A landscape with many valleys, sampled at points; each row gives a point and its height.
A ball rolls from a point to the lowest of its 2 nearest points, and stops where none of them is lower. Distance is the straight distance between rows; heights are no part of it.
q728: [-27  11 -26 -25 -45  55  13   5 -14  -6   8  56  16  16  28  45 -27   4
   8  -4 -33 -19   0  14]  height 399
q191: [ -3 -17   3  59 -11 -17   6  -8 -23 -18  10   6 -15  13  16   1 -23   0
 -28 -67 -22  28  24  21]  height 573
q741: [-31  -7  27  46  15 -32  -9 -47 -13   1  -3 -12  -3  18   8 -11 -33  10
 -30 -39 -21  16 -18  12]  height 587
q296: [-37  18   7 -19  34  17  -7 -17  14  31   3  28  27   1  19 -17   6 -10
 -40 -21 -26 -23 -41  15]  height 572
q887: [-36   8 -23  33   9 -18   8  -3 -30 -17  12   2  16 -11  35  -4  29 -23
 -14 -28 -28  12 -50   4]  height 413
q380: [ -3 -19  -2  26  -1 -37   0 -28   0  12   8 -36  19   9 -15   3 -14  -4
   8 -15 -34 -26 -42  74]  height 591
q585: [-25   2  31  11  32 -50   6  -8  10   7  -9 -68   4   0  11 -39   9 -10
   1 -17 -11  29 -38 -28]  height 500
q98: [-23 -32  15  16  37 -35 -19 -11  25   7 -51 -46 -36  23  16  47   3  35
  44 -34 -13  -3   9   3]  height 535
q26: [-45   0  16  19  30   0   8 -42  -5  -6  19 -17 -10   0   6 -28 -20 -19
 -48 -41 -15   0  -5  -9]  height 600
q66: [ -8 -58  35   4  14 -50  -2  16  34  23 -30 -28  20  37 -27  15 -31  45
  -1   8 -13 -14 -19  22]  height 595
q239: [ -4  -8 -14  11 -17 -34  -8 -23  -6 -39   3 -56 -48   5   1  16   4  11
  31 -25 -29   3  34 -10]  height 567
q972: [ 13  18  -9 -30 -14 -10  14  19  13  16 -21 -14 -41 -10   4  -9  25 -28
  49  27  67  36  -3 -35]  height 356
q218: [ 10 -32 -12  20  36 -19  -6 -12 -11 -42   5 -71  -2  -8  -6  -1  62 -11
  54 -23 -24  44  -5 -22]  height 575
q868: [ 13 -25  26 -20  27 -24   1 -12  25  35 -30  10  24  29 -30  18 -24  47
 -17  23  -1 -34   5  -8]  height 608
q126: [ -1   9  29 -12  24 -47  -8   8  44  19 -27 -79  17  -2  -4 -13  15  -3
  19   9  -7  -4 -50 -21]  height 481
q356: [  1  14 -24  31 -21 -28  27   7  15  13  16  -9 -31  32   8 -26   4   8
  -6 -23  32   7   4 -24]  height 484
q540: [ 21  52   4 -18  39  16 -15 -24  19  15  22  46  16  -4  11  36  14  13
 -16  27  -8  13 -34  18]  height 638
q640: [ 13 -37   8   7 -15   4  12   2  -1 -36 -16  34  66   7  -5  -1 -15  47
  -7  -5 -40 -39  -2  10]  height 582
q5: [ -5 -11  -3  32 -12  24  23  32 -41  27   9  58  35  17   8 -33 -38  18
 -37 -13  28  -9  50   9]  height 553
q15: [  1 -18 -13  -1 -12 -13  12 -13   2 -23 -14  25 -37  -3 -34   7  26   8
  10  31  15 -21  63 -11]  height 350
q935: [ 24  41  -6 -22  -7 -30 -17  -4 -27  10  -5  27 -37  12  -3  16 -14   3
  -1  49  37  30  30 -14]  height 667
q544: [-14   3  14  19 -10  10   3  -7  -7  -2   1  41  44  30  30  -8 -30  39
 -19 -40 -41 -38  -4  16]  height 570
q395: [ 22  17  -1  16  22  65 -23  44 -44  36  16  54 -20 -11  13  21 -47 -30
 -61   4  28  28  16  48]  height 170
q357: [-15 -22 -10  51 -38 -30   1  47  -9   0   5  16 -21 -20   2 -35 -26   9
 -46 -12  12   7  19   6]  height 261
q710: [  8   1  -5  -9  -3   1 -25 -35   0 -20 -17   6 -22  -5 -39  31  32  -3
   6  53  12 -36   8 -10]  height 377
q241: [-16  25 -12 -27 -31  47  23  22  30  -7  11  22 -14 -38  25  -6  23 -61
  -6 -22  -9   4  15   7]  height 304
q287: [ -8 -13  12 -22  12 -17   0 -24   1  24  -9  19 -15  15 -17 -31 -39  21
 -52 -11  13  -2 -22 -29]  height 367
q311: [-18 -28 -16  34   0 -53  -9   3 -13  -8  13 -42 -39 -19  11 -11  15   3
 -10 -38 -17  66  10  -7]  height 462
q570: [ 48   1   9 -30   7 -15 -35 -29  16  27 -36  -4   1 -20 -50  34   7  16
  11  48   1 -16 -21  33]  height 244
q102: [  4 -46  21   0  27 -46 -42  -5  47   7 -58 -67 -18  31   6  23  22  18
  34  -4 -21  12 -15  36]  height 558
q837: [-52 -17   7 -46  18 -18  10  -5  11  22 -20 -42 -43   4  15 -11  -2   1
  12 -35  20  -7  -5 -37]  height 449
q261: [ 22  32  -6 -40  -8  61  -9  33  14   3   6  49 -21 -40  18  11  11 -32
 -25 -17  -4  36   9  16]  height 336
q925: [  4   0  21  28  33  -4  15   9  48 -24   7 -28  64  19  -2 -27  40 -14
  13   1 -27  15 -52   5]  height 568
q419: [ 19  56 -29  -5  -4 -13 -13  -2 -17   8  26  27  -8  -9   5  -4  19   3
   7  41  27  27 -15 -11]  height 656
q744: [ 10  13  -1  26 -34  -9 -17  46 -16  26  -1  36  -8 -32  -7 -31 -45   0
 -56  25  20  22  39   3]  height 238
q159: [-13 -12  15 -18  11 -47 -19 -11  27  -3   5 -59 -14  35 -16  11  -1 -17
   7  36 -28  -4 -32  29]  height 546
q576: [ 70  42 -12 -22  15  43 -31 -17  10  -9  10  13  36  -5   8  -2  52 -26
  20  17   1  -1 -36 -11]  height 416
q48: [  6 -53  -4  16 -17 -30 -41 -34 -15 -34 -47 -35  -9  28 -16  20  -8  49
  52   5 -31 -25  15  16]  height 624
q366: [ -8  -6   5  13  -2 -11  -8 -13  11  -5  19 -59  36  -7  -9   6  28 -33
  17  -2 -38 -18 -44  73]  height 580
q226: [-24   0  12 -14  13  11  25  11 -22 -28  34  -7  36 -21  21 -54   7 -56
 -18 -28 -21  24 -41 -35]  height 262
q833: [-18  -1   8  20  -2   6  35  16  -4  17  43 -12 -17  -6  23 -54  -5 -68
 -40   4  22  38  -5  18]  height 528
q970: [ -6  -5 -27  16 -12  31   6  -7  31 -52   9  -3  -3  -8   9 -19  78 -24
   9 -32 -27 -23   3   0]  height 628
q121: [  5   5   0  15  -9  32 -21  38 -27  50  10  59 -20 -48   9 -14 -18 -37
 -56  21  25  43 -14  35]  height 199
q434: [-38 -14  -5 -22  -7 -27 -14 -19  12  -9 -14 -74 -41 -16  12  22   5   5
  59 -12 -17 -10  -5 -10]  height 543
q133: [-63 -21  14  -7 -14  -1 -14   3   0  23 -17 -33 -37  11  20 -25 -69  44
  -4 -13  28  20  19 -36]  height 419
q932: [-28 -11 -12  50 -18  23  25  23 -19  -6   6  40  28  27  32  -2 -32  19
 -24 -43 -12 -14  30   7]  height 562
q552: [-33  38   4  13   7  16  -6  -4 -26  27  27  24 -16 -17  -4 -27 -21 -24
 -49  -2  22   3  21  -5]  height 620
q686: [-25 -39  17  26 -13   1  16  48 -49  25 -16  -3  11 -15  -6 -40 -58   5
 -46  18  41   8  60 -21]  height 341
q120: [ 16  31 -16  17 -32  -4  22   2  16  22  32  13 -21   9   5 -35 -17 -26
 -14   1  46  24  19  -9]  height 499
q947: [ 10 -60   3   7   5 -34 -17  -6  50  -2 -26 -57 -19  29 -20  19   0  49
  29  -6 -39 -14 -27  24]  height 577
q87: [  1  18   3  18   5  -6  29  -2 -16  18  15   6  24  32  -8  11 -22  28
  -7  10  13 -35  42 -25]  height 460
q801: [-18  -9 -10  19   5 -34   7   0 -22 -17  15 -12 -13 -11  32 -35  39 -19
  -4 -44 -13  45 -11  20]  height 434
q204: [  6   2  36 -10  -1 -18  -2 -38 -11  22 -11  18  43  18 -15  -5 -76   8
 -17  11 -24 -32   4  11]  height 542
q456: [ 12  10  -6 -35  12 -12  15   0  14  15  10   5  -8 -14 -19 -24  15 -13
 -39  -6  10  -3 -14 -47]  height 395
q671: [  1   9  -3 -21 -16   2  15  -4 -34   3  35  34  22  31   5 -14 -37   8
 -13  -2  -5 -31  25 -10]  height 442
q677: [ -9 -17  -3   4 -34   9  34  14  11   0  31  37 -15 -12 -24  -8 -22 -15
 -33  14  22  -2  52  24]  height 291
q151: [ 53  -1  16  15  35  22  -7  42 -35  38  18  30 -46 -26   0  11 -48 -20
 -51  15  40  30  34  52]  height 201
q839: [ 29 -18   6   6 -28  -2   9 -18  -8 -42  -3  42  43  31 -14   4 -13  33
   8  26 -12 -15  27  -9]  height 594
q177: [-45  -1  -1  -5  -2  45  38  22   6 -14   9   5  -2 -33  43 -37  35 -53
 -15 -45 -13  19  12  17]  height 270
q292: [ -6   9  26 -19  17  12 -16 -26  -7  32   5  52  47  -9 -18  10 -43  17
 -27   7 -25 -41 -22  44]  height 554
q983: [ 23  68 -21 -14  32  24  -7   1 -23   0  26  52  15 -21  18  27  37 -19
   3  30  13  29 -31   0]  height 647
q702: [ 30  -3 -14  13 -22  -3  12  51 -42  19  -3  11  18 -17  -8 -22 -20  38
   0  13  29 -20  71 -17]  height 512
q511: [ 59  20  -8 -42  54   6  -3   3  -1 -17   3 -18   8 -23 -27   6  47  -4
  29  44  30  38 -15 -43]  height 271
q654: [-24   7 -31  10 -44   7  19 -14 -27 -30  26  39  -1  -1  11  16  -6 -16
   9  -7 -15 -25  -3  24]  height 379
q638: [-62  14  -8  18  14   8 -22 -20 -20  12  23   1  -9 -18   5 -56  -9 -26
 -65  -6   7  15 -11  -7]  height 611
q973: [ 23 -36  -8  27  24  -6 -19  -8  -5 -55   2 -46  30  -2  -3 -17  64 -16
  37   0 -39  23 -43   5]  height 597
q879: [-31  23  -1 -22  13  34  23  26  13   4 -19  24  49   4  39 -12  31 -37
  10  -3 -26  15 -53 -13]  height 596
q661: [ 22  -8  14  28   7   5 -35 -13  13 -11 -29 -75  33  21 -20 -31  63 -39
  29  31   5 -15 -36  63]  height 326
q752: [ 35  34  -6 -19  22  17  16  37   0  -5  33  -2  11 -16 -22 -20  42 -30
   2  39  35  47  -5 -41]  height 218
q479: [ 17 -12 -15 -10   2  14 -10 -41  25 -29  21 -39  23  25 -15 -24  48  -7
  24  17 -17 -27 -37   8]  height 340
q45: [ -7 -25  -5 -10 -18 -11   6  44 -18  24 -28  -4 -10  11  -5   5 -19  47
  19   9  30 -36  64 -36]  height 495
q521: [ 31  44 -22 -34   8  77 -20   8   3 -25  13  30 -12 -35  13  62  21  -5
  -4  -9 -12  14  -5  20]  height 365
q743: [  6   8 -15   5  -7  69 -20 -16  25 -51  12  22  11  -2  -9  23  69 -25
  -1  34  -4  -4 -24  -5]  height 398
q381: [ 17 -20 -12  42 -49 -32  16 -10  -1 -32 -20 -10 -27  22   3 -24 -16  20
  25 -20  15  11  48  11]  height 625
q212: [-28  23   1   7  -9 -31  14 -50  -4  -7  18  21  -1 -18   3 -23  -2  -5
  -8   7   0  12 -27  13]  height 412
q957: [-25  11  18 -34  19 -28   9  -4   8   8 -16 -26 -38  -2  -8  -7   3 -25
  -9   0  19  -8  12 -48]  height 422
q183: [ 33  25  -2 -21  28  51 -14  29 -31 -14 -15  67   3 -20  38  50 -30  35
 -24 -33 -18  27   8  27]  height 82
q568: [ 44  22  -9  -7  -5   6 -26  22 -27  14  19  33 -17 -48 -12  -5 -39  34
 -44   1  23  42  20   8]  height 204
q221: [  5   4  -2 -31 -24 -18  -3 -16  14  28   2   3  -1  21 -14  18 -59  60
  13  32  22   3  -7 -32]  height 384
q309: [ 29   8   1 -43  -3  -6   6  -5 -29   4  -2  16 -22   5 -12  33 -51  28
  26  40  33  21  55 -21]  height 682
q799: [-26  20 -23  12  -8  -1  13 -10   1 -12  18  36  10 -13  13   0  28 -19
  -2  -4  -8  -7 -26   6]  height 396
q73: [ 20 -22   6   0 -25  47  24  32   7  38  39  48 -13 -19 -12  -8 -39 -36
 -47  17  14   0  36  33]  height 263
q791: [  3  -2  -7   7  -9 -29   5 -52  13   9 -17 -42  -8  17  -8 -10  13  17
  53   6   4 -20 -28  11]  height 450
q858: [ 26  -9   5   2  -3  58  33  45 -42  19  14  57  58   8  28  -3 -31   8
 -36  -4  27   9  47  -4]  height 544
q779: [-51  -8   8  -4  -7 -15   4  10  25 -19 -10 -55 -41  -1  38  31  -2   4
  52  -7  11  24 -15 -25]  height 519
q167: [ 26  48 -10 -19 -13  -2 -12 -21 -10   2  25  15  -5  11  -4  16 -18 -12
  10  14 -12 -36   8 -14]  height 420
q963: [ 25 -30   7   5  17  24   9  34 -20  48  25  36 -31 -39 -36   1 -44  -7
 -59  31  31   7  45  31]  height 232
q232: [ 13  20 -25 -12 -21  80 -24  -7  13 -17  -1  29   3 -19  -2  48  45 -12
  16   9 -13 -34 -25   0]  height 378
q115: [  9 -22 -28   9 -18  22  25  -6   9 -34  18  15 -30   8 -19 -11  48 -30
   0 -13  22 -20  10   3]  height 643
q471: [ 29  35  -3 -30  16  47 -29  36 -43  -8  22  62 -13 -22  27  19 -46  -1
 -49 -23   3  34  20  34]  height 131
q198: [ 15   5 -28  21 -19 -31  16 -19   9   7   5 -11  -6  20   1 -26  16  12
  23 -27  15 -14 -41 -16]  height 470
q531: [-53 -31  20   6  17 -26  -2  21  23  12 -36 -34 -20  10  18  32 -31  63
  21 -29 -23  -6  14 -20]  height 513
q569: [-30 -44   7   7 -25 -12  -5  48   8 -15 -22 -24 -34   4  41  31 -33  44
  32 -45  18   8  34 -22]  height 536
q829: [-11 -19  15 -35  -8  -8 -38 -16  24  -8 -51 -26 -35   6 -24  32  17  13
  46  49   4 -39  -3 -11]  height 402
q749: [-21  22  10   2  18  33  34  10  14 -24  -6  -2  28 -16  30 -31  54 -55
  13 -61 -23  -2   3 -17]  height 225
q450: [-34  -6  -1  40 -21 -23   1  20 -16 -10  13 -31 -29 -15  -8 -10 -33  18
 -46 -23  -2   7  16 -20]  height 284
q772: [  8  -8 -12  -8 -12  -3  -7 -29   8 -39  22 -53  -9  -3  -5 -30  54  -2
  35  12 -15  -9  -2 -19]  height 296
q421: [-35  12  -1   0  -8 -21  31   8  -1  29 -28 -19 -36  -2  16 -18  11 -15
  28   6  63  42  -7 -26]  height 383
q647: [ -4 -38  29 -19  -7 -47   4 -23 -12 -31 -28 -23  -3  43 -11  15 -48  18
   8   3 -28 -24  17 -11]  height 501
q964: [   0  -30    8    1   29  -38  -29    0   15   -8    5 -103    6    6
  -23   15   34  -24   26    7  -36  -15  -24   47]  height 564
q523: [  8 -18 -30   9 -10 -15  -4 -27  -3  17  23   1  24  21 -16  14   5  22
   9  -5 -25 -57 -37  31]  height 601
q860: [-14  15 -23  10 -22  46  13  36  32 -34  25  26  -2   4  17   4  64 -32
  -7  33  -1   9   7  14]  height 421
q501: [ -3 -24  45   0  -1 -22  18 -26 -26 -20  -3   3  32  36  -4 -12 -70  29
 -22   0 -30 -23  35 -11]  height 525
q505: [  6  -5  16  -9  17  -7   8 -46  27   7 -24  28  12  13 -45  17 -14  34
  16  31   7 -36  23  13]  height 618
q682: [-19  11  16  -4  28 -24  16 -47   0  -9 -13 -16  37 -18 -12  -2  44 -31
  15  10 -15 -18 -31  17]  height 640
q659: [ 13 -34 -24  24   3 -24 -32 -32   5 -34  21 -50 -38  25   8  28  32  24
  25 -17 -41  22  11   9]  height 588
q403: [-24   0   9  13   0  12 -10  -6   8  -4   7  -4  25  23  28  29 -10 -21
 -21 -60 -55 -35 -42  28]  height 468
q657: [ 11  22  -7 -46  16  -8  -6  15  18   4 -29 -27 -12  -9   2  13  31   2
  40  51  40  26 -26 -56]  height 321
q971: [ 36   4  -2 -34   1  36  -7 -23   5 -43  25  -4  46  17  -8 -33  50 -38
  36  35  -4  -2 -33 -18]  height 382
q389: [ 43  11  12   0  -7  16  25  39 -48  20  -1  29  54 -17   5  -9 -19  47
 -27  19  10   7  76 -22]  height 526
q30: [-12 -35  -6  -8  32 -32  -4   7  -5 -26 -24 -76 -11  -4   9  -8  54  -2
  49  -8 -14   9 -34 -34]  height 550
q969: [ 23  -1 -18 -11  -5   0  14  -4 -16 -15  14  58  -7 -11 -39  25  -4   5
 -24  15  20 -12  51   4]  height 322
q872: [ 42  23 -11 -23  10  -4 -16  -9 -15   0  16  46  -4 -30 -16  17 -32  50
 -23  21   4  22  -3  -8]  height 167
q706: [ 17   3 -32  -2 -45  20  17 -11  -9  25  16  64 -11 -11  10 -30   6 -17
  -8 -21  29  -2   8  40]  height 653
q673: [ -6  21  -7 -10  -5  22  -6  11 -16  -7   7  83  -2 -24 -10  35  -1   0
 -40   2  -3   1  12  10]  height 343
q441: [  5  16   6  10  -7 -16  20  31   1  30  26 -22 -30   5   9 -46   6 -45
 -13  28  41  28  17  -7]  height 514
q599: [ -5 -26   7 -28 -22  -2   8 -10  25  11 -20 -16  -5  41   2  23 -60  50
  52  14  12 -19  -9 -26]  height 408
q307: [-23 -12  15  18   6 -12  30  14  -5  13 -19 -23   5  25  -4   3 -33  59
  15  -2   8 -33  56 -37]  height 477
q621: [-24 -25  25   0  24 -51 -15 -28   1   6   9 -65 -21  41  -6  36 -21   2
  10 -13 -32   5 -14  18]  height 529
q609: [-11  -3  22 -41 -11  17  -7  48   6  12 -43  28 -26  -8  13  30 -43  30
  42  13  52   8  52 -36]  height 466
q14: [ -3 -30 -18  -3   9  -8  35  19   7 -30  -4 -30 -26  -7 -20 -26  66 -39
   6   4  21   7  19 -25]  height 659
q170: [ 36  18 -25 -24 -25   3 -13   9   9  17   4 -18 -40 -16 -26  12   7  18
  12   7  37 -11  28 -33]  height 285
q946: [ 25  -4   1  -4  -3   4 -41 -19  31   5 -15 -40  21   3 -52  13  36  -7
   5  63   8 -38 -34  45]  height 273
q321: [ 20 -31  -6  24 -37  -8 -10 -23   3 -60   3   1  -4  30 -12 -17  -9  27
  20   3 -19  -7  44  -1]  height 609
q118: [ 32  30   0  -6  41  11  -1 -38  16  20   3  57   2  19 -17  26  16  29
  -3  31  18  -8   4  11]  height 630
q500: [-30 -19  -3  10  10 -41  -5  19 -11 -12  -2 -59 -59 -13  26  17   8  -9
  32 -27   9  62   7 -22]  height 491
q527: [ -4 -20  13   2  37   3   4 -16  -2 -26 -14 -33  61 -14 -23 -25  66 -39
  30   6 -31 -36 -39  29]  height 629
q310: [-12 -40  32 -20  -6 -42   7  20 -32  -7 -33 -47  26  21  13  16 -55  53
  22   7 -33 -17  24 -33]  height 471
q401: [ 35   0 -31  31 -45  22  26  26 -33  18  13  56   4 -14   5  -3 -19 -10
   6   2  32 -17  32  30]  height 645
q573: [ 17  36  12  -6   0 -19 -20 -15  35  28   3  -3  31  14 -16 -19  -7  -9
 -15   5 -16 -32 -42  39]  height 451
q594: [  3 -14  26  28  54 -11  15 -16  23 -13  20 -35  45  14  15 -14  27 -19
   4 -48 -45  41 -47  10]  height 549
q200: [-20 -31  11  40 -16  -7  12  26 -43  -3 -17 -13  21   5  -5 -25 -62  35
 -47  -8  11  10  20 -38]  height 314
q546: [-36 -10  13  31  11 -21   6  -7  31  25  -9 -32 -11  10  -9   1 -29  69
  -6 -27  -6  -5   7 -25]  height 496
q187: [-16 -28 -13  48 -20  14  14  19  -3 -25  34   4 -22  -6  25   8 -14 -34
 -32 -68 -22  41   5  45]  height 560
q299: [ 72  40   3 -34  40  11  -8   0   0  -5  15 -10 -36 -13 -12  16  19  -9
  -3  10  37  34  13 -19]  height 325
q600: [  0 -16   0  39  -2 -18  16 -17  33  -4   4 -11   7  26 -17   6 -17  45
  -5 -12 -20  -9  -2   4]  height 510
q623: [  1  -1   5 -27  40 -19  19 -33   0  -1 -22 -29  22  -8 -29  -8  48 -21
  46  34   8 -15 -27 -19]  height 650
q961: [-41  16  14 -32   7  50  -8 -25   8  26   0  57  20  -8   9  12 -35   7
 -31 -19 -28 -24 -28  23]  height 563
q742: [-14  20  -6 -18 -35  73  -8  52 -19  54  14  45 -20 -20  34   3 -47 -22
 -31   1  -9  10  31  34]  height 430
q864: [ 12 -50  -9  20  -1 -23 -49 -33   2 -39 -22 -50 -37  11  -4   0  38  19
  33  11 -32   1 -19   5]  height 607
q733: [ 14 -13   8  16  -6 -15 -27  -4  43   5 -40 -77  13  31 -43   5  30 -14
   8  31  12 -20 -28  56]  height 298
q294: [-22  17  25 -37   1 -40 -11 -20  11  -9 -51 -36 -28  -3 -17  22  15 -14
  25  22   5 -35  -2 -23]  height 425
q31: [ 54  48 -18  -7   7  13  -4  23   3  21  23   9 -42 -25 -15   7  28 -21
 -16   0  32   2  42  -1]  height 323
q736: [ -8 -15   5 -12 -17  -7 -28   4   4 -12 -50  -4 -16   9 -18  49  -4  44
  53  36  22 -35  23 -36]  height 424
q989: [-38  23   4   8   9  35  16   8  -8  20  12  54  -1  -8  22 -27  16 -51
 -43 -16  29  12   3   3]  height 622
q560: [ 19   1   9  -4  19  11  37  57   2  -2  37   9  23 -29  -4 -58  24 -60
  -8  36  15  38  15 -17]  height 168
q49: [ -1 -36 -11  21  10  19 -18 -18   3 -57 -17 -20  26  -6   9 -20  84 -34
  25 -24 -46 -15 -33  12]  height 612
q895: [-30   4  -5  -7  -5  81 -13  26  -2  43  -3  39 -15 -52  27 -22 -17 -62
 -58   5  20  38  -7  36]  height 224
q259: [ 25  -6 -30  45 -45  -2  30 -12  -5  -7 -10  37   4   8 -21  -9  -9   8
  14  -6  39  -5  34   3]  height 637
q266: [  2  29  -2   0 -29  32  -6 -13  34   9 -13  16  29  21  24  16  14 -16
  13 -28 -31 -46 -45  15]  height 452
q336: [-44  17  -3  -7  12  38  17  -4  10  -1  17 -11  14  16  52  -8   5 -41
   0 -66 -43  -7 -43  10]  height 487
q504: [ 72  15  -1 -25  20 -15 -36 -24  -9  13 -12  19   6 -12 -32  34 -32  51
  10  22  -4   1 -12  11]  height 208
q565: [ 32  20 -28 -17 -44  19 -11 -38 -16 -21  26  32   1   1 -13   1   0  -5
  24   8  -1 -36  24  11]  height 401
q417: [ -6  33  20   9  22 -33  -8 -17  34  46  -9 -34   8  -3 -14 -14  -7  16
 -18   6  -4 -18 -31  -8]  height 464
q975: [ -2  23 -18  -7 -20  27 -15   2  -3 -26  -8  56  15 -26 -14  45  17  -3
 -11  -7 -30 -52   4   2]  height 359
q658: [ -5 -40 -14  36 -44  -4  39  12   4 -10  44  -6 -31 -10  17 -24 -14 -39
 -26 -39   4  18  10  41]  height 547
q236: [ 46  25 -14 -20   2  20  -6  27   4  -2  11  46 -24 -42  -3   4  31 -53
 -27   4  29  23  19  20]  height 348
q642: [  2  36  24 -13  36  18   6   7   8   6 -18  49  53 -14  21  -1  26 -43
  -6   0  -2  20 -60 -11]  height 605
q911: [-14   6   0  -9 -31   6 -13  27  36   8 -35  -3 -31   9   4  40  -4  33
  53  14  42   0  35 -37]  height 444
q651: [-11  24   0 -27  10 -27 -17  -5  23  23 -21  -7 -15   5  -6  26  -6  30
  21  51  28  23 -25 -29]  height 352
q986: [  7  -5   7  32  18 -16   9 -39  35 -17  24 -33   0  11   8  -6  24  10
  -1 -37 -30  19 -29  12]  height 530
q956: [ -2  16  11   9   1   1  29  31 -10 -35  10  21  46 -18  18 -54  25 -51
  14   0   8  22   4 -28]  height 214
q783: [-50   7  16 -37 -11  -9 -14  18   0  44  -8  -5 -40 -13   5  -5 -43  38
   1  16  31   2  27 -37]  height 393
q71: [  2   2 -29 -12 -42 -19 -13  -6  27 -19   0 -38 -40  -4 -18  -9  18   7
  29  15  13  -6  -4 -44]  height 239
q383: [-17 -43  14 -40 -14 -10  15  25 -17  -5 -33 -27  20  33  29  27 -42  57
  39   2  14 -30   9 -48]  height 441
q509: [-17  20  -8  -5 -11 -46  -4 -55 -21  25  -5  -1   3 -10 -13  -6  -6   4
  23  20   2 -21 -20  13]  height 429
q607: [ 36  54  -7   8  -7   2 -24  -8  26   5   9   4  38   8   4  -4  28 -11
  15   9 -11 -26 -48  -2]  height 437
q695: [-25 -27   4  -4  -4  11  -3  39 -30  58 -23  -8 -37  -8  -8 -16 -62  17
 -18  26  47   4  48 -16]  height 366
q819: [ 43  29   4   5  25  35 -11  26 -57   6   0  70  40 -22  11  39 -35  38
 -19   1  -1  -3  24   4]  height 129
q100: [ 16 -37  14   8  27 -38 -18 -44  -8   3  37 -46  -5  32 -12  42  -3  -8
   3 -31 -51  18 -10  48]  height 507
q559: [ -8  -7  13   1  46 -41  16  13 -13 -20 -14 -50  29   0 -10 -47  32  -8
  47 -12 -14   7 -13 -50]  height 523
q905: [-11  43 -27 -33 -25  65  -1  26 -14  34  15  48  -1  -2  30  37 -23  12
   4  -9 -15   2   9   8]  height 414
q856: [  2 -14  16   9  -9   0   6  15 -23   8 -10  36   6 -12 -38  -5 -43  37
 -48   9  17  -1   8 -39]  height 342
q667: [ -5 -31   7  31  27 -13  -8 -26 -14   4  24  -4  14  31   4  49 -17  10
 -11 -55 -52   1 -17  45]  height 486
q273: [-12   3   4   6  19  25  28  11  22 -47   6   5  71   7  17 -14  40 -28
  27   2 -35   5 -51 -12]  height 581
q547: [-23  41  12  23   2  33  15  -6  -1  20 -24  52  20 -16  29 -12  15 -39
 -30 -27  22  15 -40 -19]  height 614

Where does a ball stop that starts at each point below?
q292 => q657
q547 => q546
q640 => q654
q115 => q71
q505 => q546
q682 => q71
q126 => q71

For each start below, name every point that the ball comes to, in order.
q935 => q419, q983, q540, q118, q505, q868, q66, q947, q102, q98, q531, q546
q961 => q292, q204, q501, q647, q310, q383, q599, q221, q651, q657
q381 => q321, q839, q640, q544, q932, q5, q858, q389, q702, q45, q307, q87, q671, q167, q565, q654
q989 => q547, q642, q879, q273, q925, q594, q986, q600, q546
